Points on a hilly landscape, in no order, each with its height.
A climber steps from a point to the highest of its 2 nearest points, and stops where none of them is higher. Distance is the straight distance between rows; heights are no part of it.
(1153) (h 4.47): [154 175 131 143 118 110 120  77 167 163 119  78 155  98 125 184 153  83
 126 116 184 121  94 115  85 139 124 107 103 150 154 143 100 125 169 109
 124 210 111 107 113 152 106 146 164 119 143 113  64  70  82  55 131]
(538) (h 3.02): [156 170 108 163 117  95 135 116 119 128 129  88 142 118  99 102 103 167
 153  87  96 100 156  92 129 128 124 130  92 161 132 128 110 101 121 134
 163 222 155  75  93 121 136 120 118 111  89 176 125 148  89 102  66]
(432) (h 2.10): [113 159 139 105 166 186 178 150 151 156 114 176 114  96 142 136 195 114
  88 143 119  86  67 192 135 106 137 163 188  89 127 117 194 166 129  63
 115  35  62 140 125  97 150 135 138 136 134 111 121 106 140 124 162]
(367) (h 6.32): [140  68 128 107 121 105 116 147 151  96 103 119 121 131 117 152  73 138
 177 142 116 128 149  86 131 133 144 128 101 152 156 146  97 126 138 173
 146 124 140 129 152 135 120 132  78  90 138 122 130 131 135 160  87]
(380) (h 5.43): [128 165 136 154 126 104 107 152 175 126 127  88 152 111 112 209 155 112
 127 148 135  87 116 103 139 154 155 129  86 127 175 130 113 120 144 148
 107 199 116 108 167 162 111 123 103  95 137 121 100  90 114 127 137]
(414) (h 2.54): [149  89 167  48  98 116 104  82 111 176 147 121 142 140 138 135 142 125
 131  97 150 200 119 137  56 110 130  94 104 163 147 124 139 201 163 114
 122 142  78 172 121 161 121 139 178 165 105 110 118 118  97 140 142]
(711) (h 5.76): [131  69 151 121 146 107 115 108 141 129 122 102 113 135 151 146 101 107
 127 152 142 135 108 129 118 163 137 139 124 114 105 156 112 126 122 139
 128  80 100 137 164 130 102 160 122 122 150  63 121 124 141 138 120]
(947) (h 6.30): [111 119 164  99  96 113 140  80 122 158 182 113 138 165 156  99  72 121
  87 117 129 138  79 152 116  95 161 139 165  99  95 141 154 147  96  91
 156  70 120 175 123 118 103 155 173 107 101  79 129 111 153 126 157]
(336) (h 4.31): [143  90 105 144 108  96 119 111 134 112  84  97 100 123 152 142 123 125
 149 108 165 142 126 102 114 145 108  70  67 126 145 154  88 114 144 188
 132 173 153  91 134 143 150 139 111 109 158  86 134 114 112  90  94]
(831) (h 4.76): [167  62 133 141 117 131 106 124 131 106 109 112  89 131 161 119 161 124
 122 117 184 162 140  96  95 158  76  96  80 105 117 165  96 106 138 193
 113 128 127 113 134 166 145 121 119 102 198  92 126  95 138 138 136]
(745) (h 1.10): [121 155  41 104 135 161 152 140 127 124 133 209 138 100 136 169 160 193
 204 117 136 133 143 161 114 141 108 121 147 132 144 104  99 197 169 153
  87 194 169  99  97 148 199 102 114 176 122 161 191 125  63 126 131]
(264) (h 7.14): [118 114 185  97 116  94  99  73 153 167 169 105 154 178 134 153  35 106
 103 153 119 145  77 114 118 136 157 128 160 111  99 143 141 157 115 119
 140  82 108 176 147 148  54 169 163  91  94  49 107 109 141 148 135]
(249) (h 1.24): [138 161 159 159 144 114 140 152 119 132 157 130 132 126 123 136 157  72
  53 131 162 143  94 119 142 110 111 102  97  60 118 151 152  50 122 128
 107 145 113 136 138 150 120 130 178 101 163 119 105 136 169  86 180]
(63) (h 5.55): [144  53 151 128 149 127 150 137 164 102  82 139  95 109 159 143 124 109
 133 166 153 116 112 127 127 179 135 137 126 111 140 160 125 115 109 156
 146  81 121 120 165 137 137 138  80  92 174  45 129 117 132 153  91]
(1029) (h 3.08): [128 161 120 171 147  89 119 102  86 113 140  73 134 155 141 135 113 127
 114 106 117 108 140 169 147 141 145 116 106 124  76 119 113 103 118 118
 117 179 129 114 146 130  90 133 179 180 100 175 133 152 147 103 158]
(364) (h 2.25): [169 116 163 146 102  95 117  82 120 139 180  81 162 139 133  88  71  99
  91 116 130 122 108  56 130 123  88 102  89 130 126 152 112  94 106 141
 151 137 139 128 109 119  82 123 173  82 164  99 119  99 163  94 111]
(1150) (h 6.31): [154 143 145 113 167  82 135 149 182 134  86 134 143 149 111 203  98 128
 130  93 156 109 111  74 139 148 154  94  91 201 216 164 100 124 152 199
 140 168 139 120 163 124  88 121  72  81 102  97 126 121 120 119  64]
(951) (h 4.99): [157  71 150 106 134 124 162 158 130 101  86 159 100  93 163 136 147  91
 117 151 162 163  89 126 150 163  92  71 124  90 160 133 106 121 148 161
 141 118 108 124 140 128 150 131  92 120 164  40 140 136 128 104 131]
(176) (h 6.12): [101 170  95 147 105 108 134 163 162 121 119 120 140 113  98 177 141 142
 163 123 110  87 140  99 139 132 155 139  95 137 187 129  97 125 140 161
 126 220 142 103 139 151 157 130  71  80 127 146 141 101  98 131 100]
(558) (h 4.38): [137 128 124 146 116 151 113 107 167 144 131  83 139  95 144 157 176 123
 130 152 149 125 135 152  79 163 143 143 121 111  97 137 104 130 143 131
  95 153 121 133 119 169 132 133 140 134 150 135 100  79 120 137 177]
(695) (h 1.43): [109 161  61 133 143 172 163 148 125 111 116 198 113 104 112 135 135 177
 190 147 103 122 152 158 144 140 137 135 184 111 132  97 114 147 164 127
  98 145 156 119 110 133 165 121 113 183 117 158 169 169  75 139  94]
(504) (h 7.67): [ 44 164  70 160 119 180 134 143 156  88  98 144  65  82 119 100 135 138
 140 192  85  73 172  91 135 138 115 109 136  71 123 111 115  88 115 158
 109 124 183 111 103 138 176 139  88  94 167 122 116 141 132 112  69]
(251) (h 5.98): [ 75 127 108  90 138 158 120 125 134 100 103 112  86 142 160  87 123 102
 131 130  99  92 110 126 134  96 135 181 178  95 100 129 152 136 104 117
 135  30 133 138 168  73 115 133 129 189 138 136 108 146 133 116  87]
(863) (h 1.50): [140 153 165 135 144 119 179 132 132 132 126 143 112  86 138 135 153  77
  64 146 173 125  56 155 140 127 125 126 135  55 128 145 151  69 116  92
 133 118  96 132 143 116 125 146 169 128 166  84 102 141 144  71 156]
(1060) (h 6.80): [130  88 139 113 135 134 109 117  93 148 159 110 144 152 112  80  88 146
 146 124 103 151 135 117 129 102 143 186 149 151 116 136 149 124 116  95
 136  92 135 137 113 104 116 128 132 134 103 148 124 159 125 169 109]
(969) (h 2.90): [124 173 163 110 113 167 123 161 175 167 123 148 147  84  84 175 175  92
 135 162 112 138 104 118 147 113 156 144 140  88 169  86 140 112 162 108
 111 113  86 148 137 146 120 112 147 124 151 110 100 150 107 124 150]
(455) (h 3.51): [121 174 134 138 161  83 125 150  92 119 126 104 127 165  93 142  96 117
 134 100  92 138 134 138 177 117 158 117 106 126 132  99 112  96 147 125
 124 169 107 125 158 101  85 120 156 180  59 197 130 209 138 108 129]
(916) (h 1.72): [117 103  84 137 105 140  92 129 114 126 124 139 131 138 127 132 165 149
 179  91 133 169 167 140 131  96 106 124  85 172 142 120 118 151 141 147
  85 144 135 107  93 130 172  90 111 156 117 195 163 125 124 129 168]
(582) (h 3.91): [125 109 129 129 110 150 114  78 156 175 140 100 153 111 138 134 142 132
 132 150 127 144 129 168  63 136 152 168 146 133  84 137 141 145 136  89
 129 117 125 159 102 157 138 131 148 119 103 121 103  86 102 167 159]
(572) (h 6.33): [124  81 180 119 154  92 108  91 151 132 143  94 129 155 120 133  31 106
 119 155 127 123  97  87 113 156 131 146 152 132 118 157  93 133 102 134
 156  67 112 143 150 120  61 167 120 105 137  29 110 129 144 141  82]
(644) (h 2.72): [124 143 130 164 148  78  65 119 123 141 135  53 160 164 151 152 104 135
 103 147 132  85 155 152 141 138 131 125  95 133  89 123 124 118 116 145
 112 177 114 139 168 156  88 126 147 128 103 159 124 124 174 154 190]
(717) (h 7.41): [136 148 128 125 125 141 133 152 147 194 133 149 166 101 123 164 216 156
 147 112 179 169 112 157  72 100 130 124 121 181 184 131 133 194 158  96
  99 178  72 132  94 154 184 106 119 122 129 164 142  95  97 132 184]
(98) (h 0.24): [121 146 171 104 119 118 125 143 135  96 134 109 142 185 149  77  63 146
  72 184  97  40 119 103 145 126  91 155 173 130 119 157 189 135  27 120
 156  56 126 150 173 139  57 128 142  83 120  92 125 138 188 151 171]
(320) (h 3.97): [118  76  92  64 141 171  73 104 166 117 129 139 105 141 146 169 155 144
 172 158 105 139 158 173 102 139 151 192 134 145  92 128 149 167 157 125
  99  85 105 151 154 138 118 137  81 172 119 121 134  95 120 191 127]
(646) (h 5.73): [114  53 101 133 132 120 100 149 128  73  98 128 123 144 145 160 110 163
 159 113 134 106 164 119 128 120 132 118  73 168 136 146  99 127 128 177
 120 120 150 100 152 143 136 116  73  76 155 135 160  98 166 174 121]
(569) (h 0.72): [128 144 178 141 172 126 140 163 133 111 169 133 113 165 166 127 124 101
  46 148 149  78 107 148 164 120 136 133 153  84 104 147 189 106  78 133
 131  66 136 155 172 145  87 125 162  85 155  99 140 130 192 162 201]
(543) (h 2.97): [145 126 129 102  79 150  89  93 108 174 143 125 166 133 116 144 174 106
 147 102 139 173 147 137  60 128 135 110 115 145 117 107 132 160 134 114
 109 162 120 159 134 182 121 119 199 225 120 143 107 119  95 117 156]
(719) (h 4.94): [161 125 164 129 121 114 157 186 113 118 115 150 125 155 135 138 145  99
 140  98 119 163 100 100 184  81 113  74  80 167 181 102 106 128 156 165
 121 114  92 147 135 112 120  94 121 111 128 123 180 166 163 125 162]
(20) (h 1.96): [153 117 183 142 130 109 133 106 119 131 182 115 119 153 140 103  73  81
  67 128 145 121  87  80 135 110 102 110 121  83 121 174 128  76  71 145
 136 105 136 142 138 131  85 140 171  93 172  55 124 121 180 102 149]
(523) (h 4.07): [166 150  98 130 123 126  78  99 137 157 150  92 149 147  69 149  68 139
 170 106 101 119 160  95  88 148 180 173 127 153 108 125  91 159 145 142
 123 194 171 105 157 158  96 137 137 187  97 161  90 141  77 127  81]
(881) (h 3.41): [159 179 156 107  87 152 138 140 160 143 115 163 145  61 102 173 191  57
  94 156 161 161  85  96 132 118 130 100 106  82 178 109 129  94 166 123
 123 155 102 128 123 156 133 117 163 109 175  76  83 115 103  82 137]
(915) (h 2.74): [142  88 126 146 146  83 151  71  94 117 141 114 107 168 180 111 112 131
  97  98 180 123 113 217 102 198 147 127 164 139  66 150 129 168 127  90
 152 114 129 120 131 118 120 179 141 165 128 115 167  93 160 126 137]
(54) (h 5.57): [ 96 148 126  82  99 144 155  97 126 141 181 133 121 173 176 102 115 128
  59  95 145 130  93 205 100  85 162 129 194  97  72 130 194 144  75  77
 138  65 129 173 122 134 126 165 191 154 102 111 131  89 154  92 181]
(338) (h 2.71): [146 175 117 171 137  90 157 106  69 117 113 121 135 164 155 142 154 126
 112  47 138 133 118 184 123 164 124  69  98 156  85 118 125 133 131 110
 124 177 113 114 146 119 126 134 162 211 107 168 156 156 130  77 159]
(890) (h 5.95): [146  53 114  59 116 133 114 101  97 112 112 157 101 127 153 115 134 107
 153 107 126 172 130 152 112 170 108 114 134 134 103 109 119 163 135 128
 149 103 140 142 143 120 137 134 117 205 127  92 143 143  94 128 109]
(415) (h 3.43): [136 137 101 166 102 120 155 135 100 127 116 119 127  93  92  78 117 143
 150 116 102 133 151  99 151 108 105 123 134 124 140 116 104  93 127 119
 169 170 184  84  83 105 162 114 135 117 114 160 135 163  93 112  58]
(714) (h 1.45): [ 83 176  91 189 167 130 163 178 133  88 124 155 117  90 113 142 131 199
 122 153  74  67 170 133 182 143 148 126 162 135 143 104 113 105 118 109
 124 177 112 105 111 111 151 119  80  75 119 183 168 129 136 146 108]
(587) (h 5.42): [ 82 128 139 133 181 121  93 164 137  70 120 144 119 158 131 128 126 148
 108 184  77  64 163 124 173 134 158 153 157 134 124  95 156 131  83 127
 130  63 105 147 183  99  77 113  75  94 134 163 129 142 172 184 124]
(1056) (h 6.07): [115 100 145 115 150 118  98 152 120 112 146 110 151 162 107 117  87 158
 127 165  75 100 163 106 143 135 136 175 145 162 122 124 144 127  98 115
 153 105 116 145 147 116  86 118  87  97 108 160 106 155 150 188 124]
(1082) (h 5.03): [150 226 124 152 122  88 121 104 151 155 124  76 154 137 128 171 181 111
 140  87 191 116  99 111  98 121 119  74  63 165 179 126 119  99 148 148
 108 205 116 117 137 113 100 139 134 104 122 130 101 111  86  69 145]
(612) (h 3.04): [119  97 111 139 133 111 117  52 119 119 139 117 116 177 164 130 117 134
 122 124 139 107 139 196  97 206 152 164 172 137  29 134 139 154 106  91
 149  99 154 135 154 134 107 170 127 199 130 113 146  87 141 153 109]
(1158) (h 5.24): [107  94  97  94 156 132  62 145 123 107 135 125 137 179  97 140  82 174
 197 126  93 145 186 117 130 104 166 183 118 164 134 130 129 148 144 133
 112 155 161 130 139 142 121 118  80 136 106 207 134 149 131 186 101]
(1024) (h 1.75): [108 183  69 169 183 144 175 156 129 104 128 172 109  89 102 112 107 209
 162 135  91  99 156 153 149 151 163 142 188 128 117 105 104 125 152 114
 112 183 144 103  97 116 143 117 116 126  92 208 159 161 101 150  90]
(167) (h 0.71): [ 89 147 135 136 124 169 109 148 121 122 163 117 134 143 120  62 102 155
 101 153  73  83 146  95 152 105  66 179 164 122 124 133 181 105  41 113
 141  53 131 115 116  80 113  98 118 115 120 167 100 138 167 121 154]
(319) (h 6.16): [115 143 118 139  76 133 141 170 129 109  88 135 114 110 109 149 158 104
 141 152 126 146 133  87 180 118 104  88 100  76 172  97 107 101 175 169
 114 168 145 120 115 128 163 114 113 109 136 106 137 156 123  91 123]
(790) (h 7.58): [145  77 149  69 123 137 126 107  85 150 133 141 116 159 109  64  97 126
 151  96 122 170 112 134 125  94 135 164 176 154 136 134 151 153 129  91
 152  52 129 148 128 107 126 141 146 180 118 102 141 171 113 158  95]
(909) (h 6.69): [161  41 140  68 111 122 117  91  63 131 166 159 119 167 123  90 109 134
 143  71 131 193 125 149  96 155 133 136 149 188  95 121 140 192 127  93
 160 105 135 144 125 144 131 139 134 209 124  88 156 133 123 153 103]
(314) (h 6.61): [135 133 143 136 118 150 139 166 136 165 132 130 148 110 151 139 223 137
 103 103 190 181 147 138  68 110  94  71 105 165 150 129 156 179 137 143
 102 152  67 117  85 141 175 117 139 111 131 174 133  76 144 112 206]
(728) (h 3.49): [134 208 115 149 112 156 169 127 144 130 134 142 142  46  94  86 144  84
 112 147 125 112  99 120 140 101 114 147 141  60 110 106 129  55 111  91
 124 133 144 117  98 122 131 129 166 145 156  99  77 158 110  63 112]
(4) (h 1.56): [ 34 129  89 136 142 162 116 158 135  84  88 212  79 154 136 115 121 149
 172 171  87  97 174 110 164  99 107 128 161  98 155  86 149 134 137 125
  94  59 146 145 121  71 165 125  66 126 132 169 158 126 140 132  83]
(1004) (h 5.38): [ 79 147 131 109 190 115 116 143 143 104 110 105  94 145 140 119 116 117
 117 171  93  73 121 133 156 132 154 155 165  90 110 120 146 117  95 108
 130  60 107 149 197  86  85 149 107 140 126 135  99 160 145 139 110]
(930) (h 3.90): [162 141 132 100  93 138 114  95 160 153 106 119 137  76 102 172 152  69
 117 145 170 167  97  96  99 135 125  98 113 104 156 124 112 130 174 132
 119 162 105 104 131 152 118 139 161 146 155  70  61 110  75  60 126]
(483) (h 3.03): [117 182 124 148 137 118 194 129 130 112  96 134 126  58  95 126 108  91
 119 142 129 118  87 129 151 143 135 134 164  76 139 119 110  65 133  78
 159 168 133  98 124  98 120 158 147 131 120 100  85 175  90  66  75]
(1125) (h 6.88): [ 58 164  56 149 114 127 149 158 148  99  98 128  97  85 102 156 123 149
 145 170 101  68 171 104 139 151 136 104 113 109 156 132  90  96 142 156
 126 213 176 103 108 155 189 151  89  83 161 131 155 122 125 129  89]
(670) (h 2.13): [168  67 152 101 151  86 122  90 122 135 127 106 126 182 160 149  83 134
 141  90 146 161 116 148  83 148 140 123  94 214 105 165  89 192 146 146
 133 128  89 142 142 142 108 155 102 122 122  69 155  98 163 157 139]
(733) (h 3.92): [142 187 114 169 110 170 154  98 133 134 151 119 137  58 105  92 159  97
  99 131 155 130 124 139 106 135 112 128 127  66  69 116 112  72 109 116
 100 146 146 129  91 153 134 133 195 153 155 129  82 130 115  84 158]
(512) (h 1.42): [113  90  64 113 121 170  97 127 109  92 114 194  93 126 159 142 163 144
 159 126 117 161 177 147 137 128  92 110 119 126 118  91 127 160 144 153
  84 118 147 103  85 108 163 112  97 178 128 161 172 101 118 136 140]
(357) (h 4.62): [135 129  94  98 141 101  69 114 139 127 130  84 145 167  92 162  94 152
 186 103 112 112 164 122  97 123 169 180  92 164 126 147 100 153 142 171
 117 195 158 108 160 146 109 130  99 150  75 183 115 133 108 167 110]
(77) (h 4.45): [122 112 140  98 117 119 130 184  81 122 124 143 117 177 117 124 104 110
 167 110 102 167 127  99 198  71 112  91 113 126 181  92 104 118 180 155
 106 108 117 154 148 109 110 114 130 154  94 153 161 208 155 124 145]
(445) (h 7.12): [148  98 129  80 137  95 151 159 179 125  78 151 125 132 100 194  97 133
 165 127 144 138 119 105 118 162 160 130 106 150 177 167 100 144 181 182
 161 164 133 122 165 136 135 142  56  78 107 115 134 112 108 143  61]
(942) (h 6.75): [159  69 157 123  96 138 157 105  77 160 141 150 144 100 132  57 136 125
  99  93 168 194 120 130  99  72  91  88 134 152 135 158 134 143 103 107
 135  87 104 125  76 102 158 116 174 110 134 117 139  99 153 122 160]
(605) (h 4.89): [104 161 127 111 111 168 150  88 121 180 160 145 139 113 126  87 142 108
  97 109 129 132 116 177 110  86 127 148 180  92  88 121 174 119  85  74
 120  69 144 152 119 127 143 125 202 184 115 138 112 122 132 106 163]
(988) (h 4.34): [110 199 112 168 145 191 147 107 151 157 167 138 147  75 132  94 167 112
  86 129 138 128 115 166 115 118 100 144 168  74  71 121 141  86 103 109
  89  88 127 142  86 138 138 127 183 152 140 154  92  97 135 118 185]
(923) (h 3.42): [120  94 133 118 100 145 121  46 120 158 154 120 152 160 139 109 111 130
 129 111 129 158 139 194  62 173 168 171 183 163  48 133 140 175 127  82
 152 106 146 161 122 159 133 160 148 182  99 113 131  97 116 168 126]
(505) (h 2.19): [173  83 163 104 115 105 116  92 128 173 135 107 153 164 138 139 116 143
 134  92 135 169 111 106  90  96 139 119  87 197 147 151 118 170 162 139
 131 130  87 153 125 136 121 132 141 111 112 110 129 120 127 152 126]
(707) (h 2.37): [152 137  99 179 134 110 168 123  70 102  97 127 108 120 161 110 172 146
 116  86 148 120 124 187 146 133 114  96 115 139  97 129 110 123 131 106
 127 157 127  80 108  88 162 121 145 150 119 165 166 132 126 103 140]
(1031) (h 4.56): [118 102 113  87 140 162  75 134 148 154 139 137 146 140  95 155 141 153
 192 149 108 176 147 139 122 111 157 202 131 154 146 129 133 159 156 125
  94 127 118 136 120 149 149 119  93 156 124 159 150 132  92 171 129]
(280) (h 0.47): [145 130 189 164 145 105 132 156 133 118 153 111 149 135 149 131 118 115
  51 168 125  74 133 139 151 157 132 138 122 131 123 129 169 116  86 135
 151 129 132 135 153 166  89  95 151  69 126 113 133 104 174 166 177]
(136) (h 2.43): [154  81 137 149 142  69 130  73 108 119 119  89 130 160 159 120  93 144
 126  85 156 134 135 169 103 167 135 136 100 173  80 151 104 153 133 123
 139 151 133 115 128 124 121 157 131 134 122 125 151 109 147 126 114]
(729) (h 3.94): [108 169 127 125 150 115 133 188  99 130 129 131 131 166  96 128 115 128
 150 138  77 140 150 124 200  88 153 130 139 110 172  88 124 103 174 108
 124 145 110 146 135 106 110 109 124 147  86 207 154 221 135 122 127]
(1034) (h 2.61): [107 179 105 126 145 102 182 140 107 110  89 149  91 108  86 106  84 114
 141 145 102 120 131 111 155 141 137 113 191  65 141 116 107  96 143 105
 170 137 169 129 139 102 132 156 124 142  89 143 101 209  89  80  58]
(712) (h 2.20): [118 129 116 103 154  98 153 153  89 109  92 157  79 158  79  71  58 162
 156 137  95 131 168  93 143 131 142 116 164 103 141 125 104 117 148 122
 177 141 196 148 124 106 129 135  87 110  96 194 118 188 117 119  59]
(564) (h 5.25): [154  29 109 119 142 129  93 123 109  82 108 118 105 152 180 132 134 160
 150 103 163 145 148 141  93 135 102 105  74 171 106 162 100 150 130 164
 103 105 130 112 129 151 135 122  91 105 162 114 149  76 173 165 154]
(1099) (h 3.47): [165 152 124 123 112 147  92  74 130 196 159 114 183 125  76 141 118 140
 167 117 114 153 130 136  80 137 173 171 150 158 119 114 126 151 156  98
 121 168 146 152 134 183 113 142 189 203 113 144  92 134  65 141 117]
(701) (h 0.96): [126 177 176 160 163 136 152 189 124  95 178 154 110 144 133 121 167  88
  24 139 151 104 112 117 194 118 121 123 115  79 119 148 186  65  87 149
 117  89 131 133 147 145 118 105 156  92 157 136 127 133 178 130 185]
(544) (h 7.49): [159  64 173 145 106 133 155 131 103 143 148 128 145 108 130  74 109 127
 114 105 129 143 110  92 133 100 111 127 122 160 144 149 120 129 102 121
 155  75 133 132  91 100 132 118 132  75 152  93 126 114 150 154 130]
(1115) (h 1.17): [ 86 143 122 204 137 143 121 176 107  87 143 152 119 118 134 127 126 171
 108 138 100  97 182 114 195 140 106 119 119 135 140 104 133  93  79 137
 110 139 128  83 107 103 142  90  90  87 143 186 161 106 166 138 149]
(1019) (h 6.70): [ 96 115 132  81 127 152 136 101 131 157 124 124 114 126 130  68 111 126
 136 108 118 112 112 145 106  95 133 201 195 126 105 149 177 170  97  85
 161  29 135 141 139  93 147 144 156 186 131 111 111 149 112 126  73]
(615) (h 2.49): [105 169 137 109 146 188 136 155 153 172 131 176 137  89 106 135 192 120
 133 157 108 145 107 170 147  98 135 158 173  89 144  84 160 132 141  84
  98  73  73 149 116 135 147 106 143 144 137 122 129 150 108 133 151]
(902) (h 3.87): [159  95 120 137 100 101 168 115 121 111  82 117 118  96 120 100 114 128
 146 113 141 151 121 111 134 141 104 115 116 129 136 143  93 104 145 141
 165 160 143  96 111 103 158 137 117 105 135 103 136 136  95 107  61]
(252) (h 6.08): [159  91 160 151 110 143 155 148 105 171 130 174 150  95 136 115 183 129
 105 109 167 200 132 138  98 105  99  75 130 178 159 138 165 190 126 102
 128 103  81 127  75 130 185 105 149  78 132 128 131  85 158 129 178]
(80) (h 2.02): [121 121 118 153  94 136  60 136 126 133 153  85 149 149 113 143 150 134
 147 111 121 150 152  95 121  94 123 133  69 167 128 113 110 131 126 168
  93 149 140 129 107 136 131  89 129 121 122 180 118 122 131 140 163]
(74) (h 5.33): [155  61 130  45 111 138 131 146 131 124 101 169 104  99 152 121 149  98
 150 140 136 179 116 134 129 131  85  92 114  96 148  98 110 152 151 156
 137  98 122 146 113 123 160 128 101 159 144  64 135 150  99 124 130]
(833) (h 5.62): [174 182 147 132 150  66 126 106 157 151 127  90 162 153 140 169 136 149
 131  68 176 109 116  94 122 145 128  85  59 219 173 156 129  98 141 164
 144 187 116 118 137 102  93 140  90  76 115 105 130 112 116 117 104]
(11) (h 5.52): [126 145 133 163  93 113 144 178 123 110  91 128 126 131 141 139 161 137
 150  93 131 134 136 106 168  96 106  76  71 152 170 116 117 112 153 181
 126 167 128 107 112 119 166  90  94  88 134 142 173 136 139 110 139]
(274) (h 4.88): [142 144 129 157 126 130  95 132 178 139 109  95 132 117 139 193 199 102
 112 149 190 113 127 112  93 164 135 124  91 101 149 157 114 122 145 166
  99 193 116 114 161 194 140 126 122  98 168 103  90  68 120 128 161]
(765) (h 0.94): [ 79 130 110 168 139 148 118 162 103  77 126 147 100 118 141  73 115 170
 118 142  96  78 150  94 172 122  94 138 156 110 135 118 151  93  65 119
 138  74 150  88 110  63 129 116  83  98 135 174 123 128 165 144 121]
(994) (h 0.48): [105 116 159 110  95 160  78 132 114 135 178 108 156 179 127  72  67 144
  96 156  85  96 115  87 135  98  81 162 146 134  98 138 173 125  55 113
 139  47 144 154 122 117  81  99 138  90 105 116 102 129 175 170 181]
(773) (h 1.15): [111 112  59  86 139 165 119 153 100 104 130 232 107 105 153 157 162 153
 184 154 117 149 173 158 138 125  85 100 136 118 136  70 132 213 168 147
 114 153 188 123  78 115 195 108  97 198 133 130 195 108  87 126 128]
(205) (h 6.81): [ 96 158 119 134 100 171 153 168 143 105  92 152 104  87 124 121 167  90
 121 183 117 121 125 100 168 129 114 113 140  48 146 106 119  72 141 155
 119 113 143 115 119 122 172 129  98 112 155  98 124 161 134 105  95]
(1035) (h 2.60): [175 136 130 162  85 103  98  84 122 135 160  51 163 127 107  97  87 119
 122 108 121 114 143  89 110 129 108 132  82 152 109 136 117 116 119 135
 152 181 149  98 101 121 102 126 164 120 113 145 105 120 108  88 102]
(1096) (h 6.62): [149  89 185 136 112 139 177 138 163 135 124 146 144  77 122  96 128 103
 104 152 129 134 100  89 128 143 144 159 133 146 159 151 161 128 101 121
 193  79 128 141 116 120 122 118 120  67 148  66 120 106 105 175  67]
(623) (h 1.79): [114 170 132 111 154 157 177 131 138 125 115 141  99  92 155 124 177 105
  79 144 139  95  65 191 146 122 130 155 165  61 104 121 160 111 119  74
 116  79  91 122 143  94 135 147 153 163 152 112 118 140 132  90 157]
(945) (h 2.38): [133 154 155 155 101 114  66 126 141 161 169  68 187 169 130 143 129 136
  93 148 126 101 133 110 117 113 128 123  78 170 121 131 143 146 118 161
 129 177 121 147 125 157 106  95 143  85 101 162 114  98 161 158 194]
(524) (h 2.09): [151 171  82 195 158 133 185 122 107 116 116 143 125  82 127 123 144 181
 143  87 123 116 130 185 144 146 138 121 145 145  95 120 104 119 134  92
 114 187 136  94  93 106 153 123 142 159 102 185 156 142 101 130 116]
(123) (h 1.85): [ 82 134 114 114 153 125 139 173 130  89 100 158  93 145 104 116 108 152
 160 174  77 108 171 109 167 128 146 121 168 105 156 112 129 117 143 124
 146  92 147 163 146 107 141 135  58 100 121 180 136 171 120 143  86]

Where does a climber stop that starts at each point below?
(249) => (445)
(505) => (1158)
(773) => (1029)
(670) => (504)
(455) => (504)
(123) => (264)
